Each row is a point on a landscape with many valleys, with its height.
From any point a ball rolls to the lowest of the 2 points nearest to it. It stops when none of these is lower. Distance is the straight distance between rows; heights are no part of it.
robu: [  7 -14  16 -22   0 -32 -45   2  28  -9  24   6  19  -4  13 -37 -19  58
   2  13  24 -31  -2  22 -36  17   5]  h=347
tiz: [  8   3  11 -13  45  18 -17   5  -9  22  23  -5  -2 -29 -16 -28 -60  56
  27 -22   1 -34 -18  14  12  17  14]  h=671
Kelo: [ 28  14 -10   1  14   6  11  12   6  -4 -14 -12  -7 -27   0   3  -4 -58
   5  -9   0  20  20 -23  16  -9  16]  h=280
lale: [ 30   3  -4  14  32   1 -19   8   6 -17 -17  16 -13  -2  -5  19  -7 -25
  11  -7   8  16 -13   9  10 -34  14]  h=590
depe: [-18   5 -23  26  -9   3  14  24 -10  -2 -38   4  20   3  15  21 -34 -27
 -15   4   5  24  14   7 -32  11   7]  h=552
Peno: [ -1 -21  15 -19   4  -4 -19  -9  28 -18  13  14   3  21  10 -14   5  61
  -3   7  15 -34 -24  34 -30 -11  17]  h=367
dubu: [-41 -12   4 -10   4  23   3  13   8   1   0   5   6   1 -17 -14 -26  66
  -2  -7  -8 -22  -8  27 -29  17  -9]  h=554
bev: [ 23  10  -4  -3  34  28  28   8  11  -4   6 -11 -25 -31 -15  -4 -10 -46
  10 -20  -8  30  10 -20  26 -28  13]  h=380
mos: [-12 -11  -2  12  -1 -51 -22  24  12   1  13  31  -3   1  12  10 -39 -18
  -3  31  -6  20  10  10 -39   9 -24]  h=463
vit: [  2  18   3  -2  -7  24 -17  24 -13   7 -30  12  -6 -35 -21  13 -22   7
  20  -5   5  13  22  11  10   9  -8]  h=533
ginep: [ 16 -11   0   2   9 -21  17  -6  -9 -28   8   2   2  33  -1 -15  37 -50
  -2 -14  -7  26 -15 -34  18 -10  -7]  h=411
mul: [-19 -15  15 -21  -4  10 -14 -17  33  19  -2 -18  17 -11   9 -19 -16  58
  -7   9  15 -57  -1  26 -37   6  16]  h=267
zugom: [ 19 -14  21 -33  16  -7 -53 -15  32   8  29   3   1  -8   7 -34 -10  56
  26   2  20 -35 -10  22 -14   1  16]  h=368
sumil: [ 14  14  14 -15   3  40 -32 -16  -1  37   8  -4 -29 -38 -13  10  10   4
  40  -2  -5  -7  12  -2  35 -14   2]  h=572
piti: [-17  -3 -16  10  21  17  47  22   5 -29   1   6   7  18  -5 -11  -2 -42
  -8 -30 -10  47  -5 -21   5 -10   0]  h=260
zer: [ 10   1  18 -22   2  12 -27 -34  12  11  16 -23  16  -2   3 -25  16  55
  10 -10  18 -48 -14   9  11  11  17]  h=399
rofet: [ 20   1 -18  14   1 -39  32  -8 -14 -20  44 -16  21  16   4  -9  -1 -18
 -16 -15  12  -8 -19 -27  18  21  16]  h=326
Tar: [  1  17  -7  -5 -21  11  14  19  -3  10 -16  -9  -7 -46  -9   2   1 -42
  11  10 -13  30  48 -27   8  13 -14]  h=424
bor: [ -5  12  -4 -17 -22  35  33  10  -7  28 -23 -23  -7 -40  -7   9   0 -26
  13  -3  -5   2  36 -13   9  23   6]  h=376
fug: [ 27  -5   8 -21   3 -12   6 -20  15  38  19 -24 -31 -22  -2  17   2 -40
  15   4  -4 -24   6 -13  13 -10  16]  h=89
luve: [ 19  -5  31 -12 -11   4 -52 -21   9   2 -21   0   6   3  22   4  19  41
  10  10  30 -34  -9  31 -19  -6  20]  h=401
saf: [-16  12  -9   1 -33 -12   4  10 -25  -9 -15  15  23  18   5 -14  29 -34
   2   3  -6  52  21 -33  12  19 -38]  h=356
Lafog: [ 16   9 -13  24  40 -40 -13  36  11 -13 -28  35   2   5   0   5 -52 -35
 -19   4  -8  37  -1  -5 -13 -36 -16]  h=705
zenup: [ 26   2 -10  -4 -11 -24  18  -7 -22  10 -13 -31   9   6  19   3  16 -58
  -8   7   0  -6  12 -31  -3  18  14]  h=390
Gel: [ 13 -16   6   4  25  11  20  -8  13 -16  -1  -1 -25  19  -7   8  30 -34
   1 -16  -5  14 -19  -4  14 -38   9]  h=425
Tate: [  6  10   7 -14  21  -6 -12  23 -11  13  33   3   3 -30 -32 -28 -57  41
  24 -26  -1 -12  -7   4  18  39  -4]  h=651
lozil: [-21  -2 -12  -8 -34   1  28 -15 -23  28   5 -32   5   6  15  -1   8 -12
  -8  11 -12 -12  18 -20 -14  39   4]  h=292
kepov: [ 21  -5  -2  21   2 -29 -14 -11  16 -14   4   4 -21 -12  -4 -15  31 -62
 -10  24 -29  19  26 -30  -1 -46 -21]  h=512
fezub: [ 12  34   3   6 -11  10 -35  31 -11   9 -23  18   0 -52 -19   7 -23  -5
  19   5   4  34  41   0  20   2 -27]  h=495
nipid: [-18 -11  18 -21 -29   3  -5 -15  -3  16   5 -11  -9  13  -6  -4  34  16
   8   8 -11 -10   7  -8  -7  19 -19]  h=339
nus: [-31  -7 -17   6  -1  -1   2 -15  17  -7  19 -16  27  -7  28  -8 -41  52
 -41  25  11 -56  -1  12 -40  19  23]  h=193
zesop: [ 24  18  -2  -8  -2  -6 -10  10 -14   3  28   1   0 -21 -17 -10  -9 -10
  31 -23  11  17   4 -18  40  30  -1]  h=621
kala: [ -6 -21   0  17  -4 -18  -6  -7   5 -28 -13  22   0  35  10  11  32 -23
  -5  13  -2  16 -16   3 -15 -21  -9]  h=66
Gete: [-12   6  15 -17 -13  39   2 -24   7  36 -12 -35  19 -18  -4  -6   5  42
  -5 -15  11 -59   2  14   9  18  20]  h=612
desur: [-41 -14 -19   6 -12  16  32  -3   4  -1   2   0 -22   7  -1  -6  14 -40
   0  13 -35  44  23 -22 -10  -2 -21]  h=250
Neza: [ 28  -5  -3  10  11 -11   0 -14  17   5 -25 -16 -20  -9  16  20  12 -66
  -9  16  -6  -6  13 -14 -11 -38  18]  h=496
Mupo: [ -2   0  -1   8  30  34   8  24  -9 -11 -27  13  -9   5 -13  17 -17  33
   3 -22   3   0 -27  38   6 -16  12]  h=336
matar: [-14   5   1  -2 -14 -26 -22  12   4 -13  24  18  30   6  -5 -21 -23  49
  -2  -3  14  -9  -5   8 -16  36 -11]  h=518
Piv: [ 11 -13  14  -2  -8 -24 -19 -11   6 -11   5  14 -19  11  -5   8  37 -14
  10  16  -4   9  -3  -4   2 -14 -15]  h=168
rof: [  2  -7   8 -26 -15 -30 -24 -24  22   9  42 -31  24 -14  12 -42  -1  46
 -11  15  14 -54   6 -12 -18  36   3]  h=319
vozi: [-18  -2   1   0  -5  -9  -8  23   5 -13  11  30 -11   1 -27   0  -5   2
  14   1 -12  36   7  -2   3   4 -34]  h=483
vuv: [-38  -5 -17   4  -3  10  11 -32  20  -9  24 -24  27   2  37  -5  -8  56
 -56  29   7 -66  -7   1 -19  10  22]  h=164
tizos: [-12   3  11 -20  -9  12 -10 -38   6   2  11 -36  30   6   6 -31  33  68
 -21   2  14 -57  -9  -4  10  13   2]  h=413
basi: [ 20 -11   0  10  -2 -11   2 -12   2   6 -29 -14  -4   6  20  29  13 -40
  -8  12   9 -20  -2   5 -19 -17  29]  h=462
Mabe: [ 15  11 -14  10   0 -27  18 -13  -5 -16  50 -17  23  -5   3  -7 -19  18
 -26  -6  17 -39 -16 -15  18  30  25]  h=300
tet: [-38 -12 -15   7 -15   5  21   0  -1  -1  16   1   4  16  -1   2 -13  22
 -10   0  -9  -6  -5  11 -22  28   2]  h=206
Gav: [-33   2   7  10 -42  -9 -24  10 -12  -4 -17  23  16  10   6   8   9   8
   4  14   2  32  20   1 -17  21 -35]  h=240
dorap: [  2  -2  -7  18  16 -38 -15  29  17   2   1  18 -24 -21  -6  14 -44 -31
  -8  30 -19  17  20   4 -29 -16 -20]  h=503
vago: [-30 -10 -19  -3  10  50  68  13   8   9 -13 -24 -11   1   6  11   4 -28
 -13 -23 -16  15   1   2  -3  -9  14]  h=686
fumum: [-20   5  -6  -3  17  38  26  37  -4   7 -27   8 -28 -35 -33   8 -35   5
   8  -1 -25  26  17   5   3 -13 -20]  h=446
nefup: [ -2  -7  15 -15  34  22  13   3   5  29  19 -10 -18 -21 -22  -4 -49  35
  14 -21  -5 -36 -20  22   4   4  17]  h=680
geke: [  6  19   0   1  34  42  -5  34 -23  -1 -23  20 -18 -27 -27   2 -32  21
  27 -21  -7  30  -5  11  35 -13 -10]  h=482
lizi: [-11   0  -7  -8  -2  45  48   6  -3  15 -14 -21  -5  -7  -4  15   7  -1
  -3 -26   1 -10  -4  13  13   1  20]  h=663
tuke: [ -5  10   2  -2  11  48   2  -5  -4  20 -15 -21  18 -24  -5  -1 -25  51
  -4 -24  18 -57  -7  33   9  11  32]  h=625
fidu: [  3   5  19 -20 -21  34  -7 -17  -2  44 -31 -27  -3 -21   1  15  12   8
  10  -5   7 -39  14  10   5   8  15]  h=600
sog: [ 12   5 -11  24  -1  -9  -3   5  20  -6 -11  -2 -15 -32  -4  -3   3 -61
 -13  23 -27  22  45 -22 -12 -42 -10]  h=543
pimit: [-10 -22  12 -14   6   0  14 -17  22 -10  34   3  -5  25  -1  -6  14  47
  -8  -9   4 -34 -32  22  -9 -10  13]  h=344
siro: [-44  -8 -24  28 -25   5  13 -30 -28 -10 -10  -5  23  44  44   1  26  19
 -34  22  -4  -2 -10  17 -24  19   6]  h=470
sovar: [ 23   0  20   7 -18  -4 -26 -13 -13   1 -40  -8   5   5  21  28  25  -7
  -1  14  22 -19  -1  16 -13  -5  16]  h=439
Soze: [  6  -6  19  -9 -14 -14 -29 -11  12  -1  18  16 -33 -11 -21   0  33   1
  19  18 -14  11  12  -8   9 -13 -29]  h=215
rinab: [-29   1  -1 -18 -35  21  19   2  -7  36  -4 -23   1 -25  -6   3  -8   0
   5   0  -8 -15  31  -9 -12  45  -3]  h=329
fusob: [ 24   5   0  14  41  27 -26   0   9  -8  -4  15 -37  -8 -13  17   1  -1
  22  -2  -3  16 -16  17  19 -55   8]  h=620
veki: [ -8 -28  16 -14 -14 -28  -1 -22   8  -8  25  11  -9  39  12  -4  36  14
  -1  20  -6 -15 -19   0 -22   1  -6]  h=192
suzim: [ 27  18  -5  11  16  44  -1  -7  10 -10 -34  -7 -19 -27  -4   4  33 -36
   7  -2  -8  25  23  -9  28 -55  10]  h=410
Koge: [  9 -10  -3  12  25   1  18   6  14 -37  -3  10  -4  20  -4 -11  18 -57
  -8 -22 -10  35  -9 -26  11 -32   1]  h=358
Deka: [ 26  -4  14 -11  -1   4  -2 -32  -2  16 -12 -22   0  19  20  18  33  10
  -6  -1  15 -45 -24  18   7 -14  32]  h=261
zuzap: [  3  11 -17   8  22 -16  26  32 -10 -12  12  14  13   8 -20  -7 -44   1
  -2 -27   4  27 -17  -2  12  11  -3]  h=491
mib: [  9  11  -4 -10  -5 -11   4  12 -10   5  37  -6   7 -19 -23 -15 -25  10
  17 -27   6  -1   2 -10  22  44   0]  h=632
pep: [  0 -19  -6   3  10   9  50 -19  -3   1   0 -25  -4  37  18  10  40 -23
 -23 -14  -4 -16 -28   3   6 -22  20]  h=331
dop: [-34  -8  -1  -3  -9   3  -8  -2  15 -17  15   2  26   9   2 -23 -12  69
 -17   6   8 -28  -5  15 -29  23  -1]  h=536
bote: [-18  -1 -18  17  15  12  39   1  -2 -18  25 -11  15   5   1   8 -28  41
 -39  -8   8 -38 -25  13  -2   8  26]  h=79
bol: [  2   7 -19  20 -20 -29  17 -16 -32 -24   8  -7  41  35  19  -4  23   4
 -31   5  13 -11 -15 -15   9  20   7]  h=370
Vuro: [ 10  12  16 -17 -15  33 -16 -13   0  36 -25 -15 -22 -33  -6  19  18  -8
  20   8  -1 -14  24   1  18 -11   4]  h=588
rur: [-30 -10  -4   7   1  15  17  18   4 -25   0  26  -9  23 -22   4  16   4
   6 -11 -10  39 -10   5   5 -10 -25]  h=505
lini: [ 29   8   2  20  10  -5 -38   3   5 -11 -29  14 -11 -14   2  24   4 -24
   8  14  11  15   6  12   2 -35   5]  h=565
saso: [-38  -9  13 -13 -41   0 -11 -14 -18   7   2  -6   7  26   6 -13  35  26
   1  16 -12   3  12 -11 -19  34 -31]  h=342
dez: [  8  14 -16  10  27   2  15  35  -5 -19 -19  23  11  11 -16   3 -33 -14
  -1 -27   7  40 -14   1  14 -11  -3]  h=531
fezib: [  4   7  13   3   6  16 -40  10   6  -4 -12  28 -27 -23 -25  13   0  24
  22  10  -4  15   9  21   7 -30 -19]  h=305
ponor: [-33  -5 -23   2  -2  13  51  13  -1 -13  11  -3  -1  11   0 -15  -2 -42
  -1 -13 -22  50  11 -31   1  14  -9]  h=130
rifug: [-37   5 -30  28 -28  22  23   4 -22   3 -40  -8  23  12  34  16 -11 -16
 -19   8   2  18  15  11 -29  23  13]  h=517
Felop: [ 23   4  -2  -2 -13 -22   2  -4 -13  13 -21 -23  -5 -11  17   5  21 -72
  -7  25 -10   7  32 -36  -6   2  -5]  h=419
lotud: [ -9  -6  -8   4  32  -4  26   3   8 -22  36  -3  11  -1  -2  -8 -50  64
 -34  -3   7 -45 -34  17  -8   0  20]  h=142
bopu: [  9   7  18 -21   2  46  -5 -15  -8  19  16  -7 -22 -12 -19  -3  31  12
  37 -26   0   5  -6  -7  50  -4  -1]  h=551
nuzi: [ -1  -8   3   7  15  18   9   7   8 -24  -7  15 -16  20 -17  11  27  -2
   7 -16   0  22 -20  11  16 -29  -4]  h=468
Las: [  9  24   1   5 -24   6 -18  20  -4  10 -18   2  -8 -57 -17   7  -3 -26
  13  18  -6  28  55 -12  10   0 -24]  h=457
kedem: [-11 -16  18 -26 -14  -7   8 -13  19  23  29  -9 -22   0 -14   0  10   8
  13   0 -14 -21  -1  -4  -4  12  -5]  h=315
poz: [-23   9  -6   5   2 -13  -1  42 -16   9 -22  24  15  -4 -11   4 -61  35
  -5  -1  -5  14   0  15 -19  23 -20]  h=354
Mafi: [ 26  -7  10 -17  32 -15 -14  -9  13  -1  57  -1  -4  -7  -3 -21 -35  45
  14 -12  15 -35 -30  15   4   8  25]  h=236
vin: [-38  -4 -33  15   3  14  51  16 -12  -5  16  -5   7  12  -3  -1 -32   8
 -17 -12 -11  13 -10   4 -10  23   7]  h=109
dozu: [-34  -3  -4   3 -37   2   5  -1 -26  -3 -10   8   9  25   5  -4  32  -3
   2   9 -13  34  13 -16  -2  28 -30]  h=304
luk: [ 17 -12  28 -36  11   4 -41 -33  27  23  34  -9  -6  -1   6 -26  13  46
  27  -4  14 -41 -22  12   3  -4  18]  h=383
tupu: [  7   0  12  11 -18   6 -21  -8  -5  -8 -35  -3  21  13  23  21  14  30
 -13   6  28 -33  -9  32 -24  -1  24]  h=420
bazu: [ -4 -25  22 -23   4  -6  28 -27  24  23  28 -13 -38  18  -8  10  30 -21
   4   4 -19  -9 -15  -8  11 -32  -3]  h=239
Bafek: [-39 -18 -26  28 -16  -7  16 -34 -29  -6 -11  -3  10  53  48  -6  26 -18
 -27  24 -13  13 -15   8 -25  11   6]  h=450
lezab: [ 23   0   0   1  15 -19  10 -17   1 -16  57  -9   6   3  -4 -12  -8  27
  -4 -18  18 -29 -33  -1  22  11  27]  h=276
sal: [ 18   0   4  15   1  -3  -9  -8  -6 -30 -36   9   2  18   9  -5  49 -56
 -11   7  -8  29   7 -25  10 -39 -13]  h=263
daber: [ 12  -6  -4  17   0 -49 -18   8  15 -17  14  21  -4   3   0  -9  12 -60
  -5  18 -15  33  14 -28   0 -16 -29]  h=484
Lavu: [  1  -6  14 -15  30  32   4   5  11  23   7   4 -40 -22 -26  13 -27  15
  22 -11 -11 -11 -12  22  12 -22   3]  h=665
logaz: [  2  16 -18   7  27  -6  24  40  11 -11  -6  12   1 -18 -13 -12 -44 -52
  -6 -12 -18  47  22 -27   1 -10 -11]  h=578
Dun: [  2   1  -4   1  39  31  38  24  10 -12  -4  -3 -27 -15 -23  -1 -20 -28
   3 -22 -14  32  -2  -6  15 -33   4]  h=459
fogo: [-26 -15  -5  -3   1   6   9  -2  18  12   4 -11   7  -1  14   4 -39  43
 -21  15   2 -49  -5  30 -51   9  22]  h=228
Selal: [ 12  27 -25  22   4 -36   3  36 -13   7 -27  19  42   0  12  13 -61 -16
 -18 -10  24  18   6   4 -15  19  -1]  h=660
Dasi: [ -7  13 -13   5  36  22  33  37  10 -17 -11  10 -19 -24 -26 -11 -32 -31
  -3 -12 -28  51  18 -20   5 -31 -13]  h=529
dasog: [ 23   2  -4  12  -4 -46 -18   8   1 -15  -2  18  13   9   7   0   9 -52
  -2   3   8  25   4 -20   6  -3 -15]  h=460
zada: [ 15  12   2   5  44  35 -13  23 -22   2 -22  15 -13  -8 -15  11 -36  32
  24 -22   1  10 -30  26  24 -15  11]  h=409
Vut: [ 15   2   1  11 -13 -53 -22   9  -1 -12   9  24  24  16  11   3  -3 -14
   0   5  17   9  -6  -1  -7  18 -10]  h=485
Fim: [ 18  16  29   0  -8   3 -78   4   0   8 -14  14   4 -27   4   6  -6  27
  30   6  26  -1  13  19   1   9  -6]  h=522
Bepa: [  6  14  25   1 -21  -3 -52   9  -5  -4 -22  17  21  -6   1   6  -4  31
  13  -2  25   0   6  19  -6  18  -7]  h=537
rop: [  2  -1   9 -16  -6  18  16  -4  -7  -4  14  -3 -21   4 -23  -6  40  -6
  21 -22  -6  21  -3 -17  35   1 -15]  h=528
vomo: [  2   2  25  -8 -11  10 -49  -4   6  -5   2  22 -25 -13 -22   0  29  29
  30   9  -2  13   8   8  15 -14 -27]  h=254
rasil: [  2  -9  16 -16 -27 -41 -37 -13  10   0  25 -12  26   3  25 -31   3  40
  -9  23  18 -35   8  -2 -31  35  -3]  h=330
Dufu: [ 32  17   7  -6  17  20 -52   0 -11  30  16  -2  -6 -36   3   7 -26   6
  45  -8  12 -15   1   6  20  15  19]  h=493
Tomok: [ 18 -26  28 -35 -12 -36 -17 -31  18  10  21  -3  -8  27  26  -6  29  15
  -2  28   5 -44 -13   7 -27 -10   9]  h=220
barep: [ 24  23  15  -5  -7  16 -62   0 -15  19  -5   3   3 -33  -1   2  -2  12
  42  -5  17  -1  12   2  23  20   2]  h=509
fuv: [  4  11 -18  21   4 -13   9  13 -11 -23  -6  17  34  17   0   8 -26  23
 -18 -13  21  -2 -20  19  -2   9  13]  h=190
ranif: [  1  16   2   3 -28 -20 -19  16 -11  -8  -7  25  12  -5 -10  -6  23 -23
  11   3   1  48  24 -27  22   8 -42]  h=396
vot: [ 19  22   0  -3   7  12 -16  12 -15 -10  14  16   0  -8 -22  -7   5  -2
  35 -29  10  38  -5  -9  47   7  -7]  h=605
nofib: [  1  21 -13  -1  20  34  25  38 -12 -12 -33  14   6 -15 -19   3 -24  -6
  10 -25   0  42   6   3  23  -3  -2]  h=555
baki: [ 10   2   9 -24  -9   8  31 -12 -27   4  14 -24  -8  22 -10 -13  51 -14
   8 -16  -8  11  -4 -29  36  11 -13]  h=508
gifip: [ -1 -12  -4  22  -5 -18  -7  -7  -9 -30 -33  20  15  38  19   1  38 -52
 -15  13  -5  30  -7 -17 -12 -26 -14]  h=180
zuvok: [ -8  13  -3   1 -21   1 -11 -22  -7 -12   8 -23  37  -1   5 -14  10  50
 -25   0  18 -46  -1 -10   4  31  10]  h=427
Gosu: [ 16  -7   6   5  39  13 -13  -1  21   6   8  14 -50 -19 -23  18 -13   2
  15  10 -15   3  -7  19   6 -57   0]  h=643
kisu: [ 11  -3  17   4  25 -12 -44  18  12 -12  -9  38 -27  -8 -12  12 -22  30
  15  22  -5  12  -8  31 -11 -35 -14]  h=366
Gela: [-22 -20   1  10 -27 -45 -15 -15 -16  -7  12  18   3  36  24  -8  28 -26
  -3  33 -13  27  -1 -15 -25  13 -33]  h=69
Tipo: [ 35   4   0 -10   9 -13   4  -3   6  17  20 -20 -27 -27  -6   4   1 -51
  16  -4  -4   1  12 -25  23   0  11]  h=174
Piri: [  5  13  -7  -1   8  51  29   4 -13  18 -11 -21  10 -24  -8   8 -18  22
   1 -32  14 -34  -5  21  23  15  33]  h=642
dut: [-24 -25   1  -2 -23 -31   4 -18 -10 -13  27  13  -1  44  10 -11  34   3
   0  15 -16  12 -17 -11 -15  16 -21]  h=147
ribo: [-15   0  10 -11  -2  28  -9  13   0  10 -14   4  -3 -17 -22   3 -16  35
  13 -11  -1 -14   5  21  -7  16  -3]  h=563
Ruf: [ 11  -4  -9  21   9 -21  -9  10  22   4  -4   3 -32 -31  -9  16 -18 -42
  -7  30 -20   8  28  -1 -24 -34  -8]  h=534
kenu: [  0  28 -29  13 -18 -17  17  32 -15   7 -18   7  44  -9  13   3 -41 -32
  -8 -12  16  31  25 -15  -4  35  -5]  h=636
Vuzu: [ -8 -15 -19  12   7   5  57 -11 -15 -15  10 -25   7  40  18  -6  33 -32
 -24 -17  -6   5 -23 -15   5  -3  12]  h=373
kofel: [-17 -15  10  -2  -9 -29 -24  16  14  -4  12  26 -11   4   1   7 -21  13
   5  23  -5   6   5  14 -37  10 -19]  h=434
belo: [ -8 -14  13 -32 -15 -22  -6 -28  25  31  38 -30   9  -7   9 -24  -6  29
  -6  14  -1 -57   5  -6 -24  28   9]  h=308
Velup: [  3   3  -6  10  11  11   5  10  -4 -16 -11   8  10  14  -5  11 -10  30
  -7 -16  15 -10 -24  29   1   0  18]  h=265
Sudu: [  6   7  -1   7 -18 -44 -18  -4  -1 -22  29  15  37  18   9 -15  -2  30
 -12   3  20 -13 -13  -2  -1  27   0]  h=504
Tuzut: [  5  20 -23  12  10 -25  12  36   5  -4 -11  18  24  -6   4  -6 -43 -57
  -8 -11   1  42  20 -24  -1  10 -12]  h=609
vel: [ 41   8   5   7   4   1 -18 -22  -5   1 -38 -18 -17 -13  12  14  36 -53
  -2  21  -2   1  20 -16  10 -45   8]  h=526
kizi: [ -6  12 -26  32 -15 -29  10   7 -12 -17 -12  21  52  33  18   5 -15  -8
 -23  -6  22  17 -10   3 -10  14   0]  h=284
Kiv: [ 27  -1   3  -1  -5 -41  -8 -10 -22 -19   5   6   9  28   3 -13  42 -41
   4   2   0  22  -8 -33  20   3 -21]  h=435
kel: [ 18   7   6  -4  11  38   3 -17   8  12 -22 -12 -31 -13  -5  16  40 -27
  11  -1  -8   7   8  -5  33 -46   8]  h=469
Mim: [ 25  13   0  13   8  13 -10  -5   3 -30 -21   7  -9  -2  -6 -12  45 -44
   1  -2 -12  38  16 -25  26 -49 -12]  h=324
Lovi: [-35  -8  -7  -7  -3  26  22  22   4  15  -4   4 -28 -23 -26  11 -25  -1
  10   5 -27  15  23   2 -13   4 -21]  h=382
Fuva: [-47 -21 -17   7  -2   6  22   7  14  11  13   9 -39  -4 -10   9 -18 -23
   0  23 -39  29  21  -5 -28  -6 -25]  h=323
kas: [-20   6  -4  17 -22 -18 -18  17   5 -12  -1  32  -4  -5 -16  -1  10 -19
   3  20 -16  51  30 -13  -2 -12 -50]  h=441
pil: [-18 -12  14 -27 -11   3  -2 -29  34  39  11 -37  22 -16  10 -19 -14  43
 -13  10   6 -69   6   9 -27  14  19]  h=291
domen: [  0  -1   9 -14   5  42  32 -11   1   9 -23 -18 -25   8  -3  11  60 -18
   1 -13 -13  11  -2  -3  30 -35  -4]  h=513
kub: [-30   3 -17  24 -35  15  13  -8 -29  -4 -33 -11  29  26  32  12  19   8
 -25   9   7   0   2  11 -18  21   8]  h=490
sug: [-21  -9   9  16 -33 -37 -29   0  -7 -12 -10  30  12  27  23   5  17 -14
  -3  26   1  34   8  -4 -23   6 -38]  h=156
Goko: [-21 -20 -21  16   0  -8  31 -25 -29 -17  -3  -8  12  60  31 -15  43 -35
 -25   8 -18  18 -22 -13  -9  -1  -7]  h=418
Vebin: [ 34  12  -1  -6  11  15 -11  -8  -8  23   6 -18  -6 -25   1  12 -16  -6
  25 -16  18 -22  -6   6  21  11  35]  h=472
nube: [ 18   3   5 -14 -11  -2  11 -14 -10  20 -11 -25 -22 -14   1   3  34 -51
   1  21 -20   8  31 -36  11 -12 -15]  h=448
falep: [  3  -5  -1 -20  -6   5  39 -12 -14   9   0 -27 -15  12   0  -8  39 -50
  -2   4 -21  15  15 -42  13   0 -13]  h=479
napi: [-10   4 -30  34 -13 -23  20 -11 -23 -30  -4  14  52  49  28  -6  15 -12
 -32  -4  13  17 -24  -9   1   8   2]  h=338
sifa: [ 14  22   6  12  -6  13 -33  14 -16 -10 -42  19  22   1   0  20  -5  19
  12 -13  31  11  -5  25   8   2   8]  h=558
Tosuv: [-45  -2 -22   8   9  10  32  37 -17   5 -10  10   0   4 -10   1 -60  26
  -9  -4 -25  19  -4  12 -23  22 -11]  h=249
zuniz: [  8   8   5  -5 -24  -4  -5 -16 -16   6  -3 -24  20   0   7  -2  16  24
  -7  -3  14 -36   1  -3   2  29  14]  h=440
lefab: [ -3 -15  17   2   5 -26 -36  15  20 -17  -1  42 -20   5  -6  15  -9  20
   4  30  -4  12   0  25 -30 -25 -22]  h=404
tezul: [ 22 -13  22 -11   6 -13 -44  -7  19 -10  -2  17  -5  10  20   5   0  38
  10  15  24 -28 -18  40 -26 -16  22]  h=387
rak: [ 22 -13  30 -25  -6 -14 -18 -37   6  19  -1 -11 -13  23  19   8  39  10
   2  19   5 -40 -15   9  -6 -16  12]  h=238
bepod: [ 15  -5 -10   2  -4 -33  20  -2  -7  -1  21 -13   5   7   2  -1   2 -35
  -1  -7   2   0  -4 -22   3  22  10]  h=355
vido: [  7 -14   5 -15  33 -17   2   3  19  -9  36   3  -3   0  -1 -20 -49  60
 -11   0   5 -44 -29  25 -21  -1  24]  h=191
zonat: [ 26   8   1  -3 -11 -14  -1 -11  -9  14   6 -26  10 -12   7   6  -7  -2
  -1  -6  17 -37   2  -2   2  27  28]  h=452
biz: [ 11  25   1   4  -1  22 -25  13 -19 -14 -18  26  17   2 -15   5   6  21
  25 -27  21  27 -11  12  36   4  -3]  h=583
pap: [-25 -17  14 -19   0  23  30 -18  18  13  31 -15  -8  18 -12  -6  20  42
  -6 -22  -6 -32 -25  16   8  -4   5]  h=320
Rabo: [-22  -6 -14  10   2   7  36 -25  10 -12  33 -22  15  10  21   4  -2  43
 -46   5   4 -56 -22   3  -1   4  25]  h=134
Tum: [ 21 -10   0  -1   5  -8  23 -23  -3   0   6 -22   0  24  12  11  26  -2
 -11  -7  12 -30 -28   6   8  -8  28]  h=288
Vam: [ 34   7  13  22  -7  -5 -44 -14  -3  -9 -36   6 -12 -10   8  21  37 -26
   4  23   8  11  13   3   5 -43  -3]  h=547
Riv: [ 21  16 -19  19  29 -45   0  40  -3   0 -25  23  20   7   8  10 -68 -18
 -16  -7  11  22 -10   6 -13   0  -2]  h=679
turib: [ -1  24 -14   4  13 -22   9  43 -20   6  -3  26  26  -3 -21  -7 -63  30
  -2 -24   5  21  -9   2  10  27 -17]  h=436
zez: [-11 -17  16 -24   1  11  30 -17  16  24  34 -15 -25   7 -15   5  14   6
   6 -15  -9 -19 -16   3  12  -6   7]  h=286
zuvo: [ 16  -6  21 -26   6   3   8 -32  17  36  22 -19 -40  -8 -11  11  25 -27
  16   4 -15 -13  -3 -13  31 -34   3]  h=176
bolo: [-40 -12 -20   6   9  49  48  15  14   0 -25  -4 -23   2   2  15   7 -31
 -12  -2 -29  28  13   4 -14 -27  -5]  h=708
Tired: [-42  -6 -14   4 -32   1  15 -22 -13  15  18 -21  14  12  16 -11   0  23
 -18  12  -9 -20   8  -6 -21  44   3]  h=255

Call two points neighbours if one is among the 2 nearest of the other. Go from one point of each pair to the other, from neighbour to neighbour, staying as low as possible. Name the highest point that can't be avoided.
fuv / vin: nofib
dasog / kala: domen
fug / ponor: rur
fug / Gela: saso

For each start below, name the point where the ball stops.
tiz: bote
Lafog: kala
Gete: bote
lini: zez
Ruf: kala
zuvok: bote
siro: Gela
vit: vin
falep: bote
Tuzut: fug

For each start below, name every point that the ball comes to, in order.
Piri: tuke, Gete, fidu, Vuro, sumil, bopu, rop, baki, falep, nube, Felop, zenup, bepod, rofet, Mabe, lezab, Mafi, vido, lotud, bote
nefup: Lavu, Gosu, fusob, lale, lini, Vam, vel, Neza, basi, sovar, tupu, luve, tezul, Peno, pimit, pap, zez
barep: Dufu, Vebin, zonat, zuniz, zuvok, tizos, zer, luk, zugom, robu, rasil, rof, belo, pil, mul, fogo, nus, vuv, Rabo, bote
rifug: kub, siro, Bafek, Goko, Vuzu, pep, Tum, Deka, rak, Tomok, veki, dut, Gela
ribo: vit, fezub, Las, Tar, bor, rinab, lozil, Tired, tet, vin
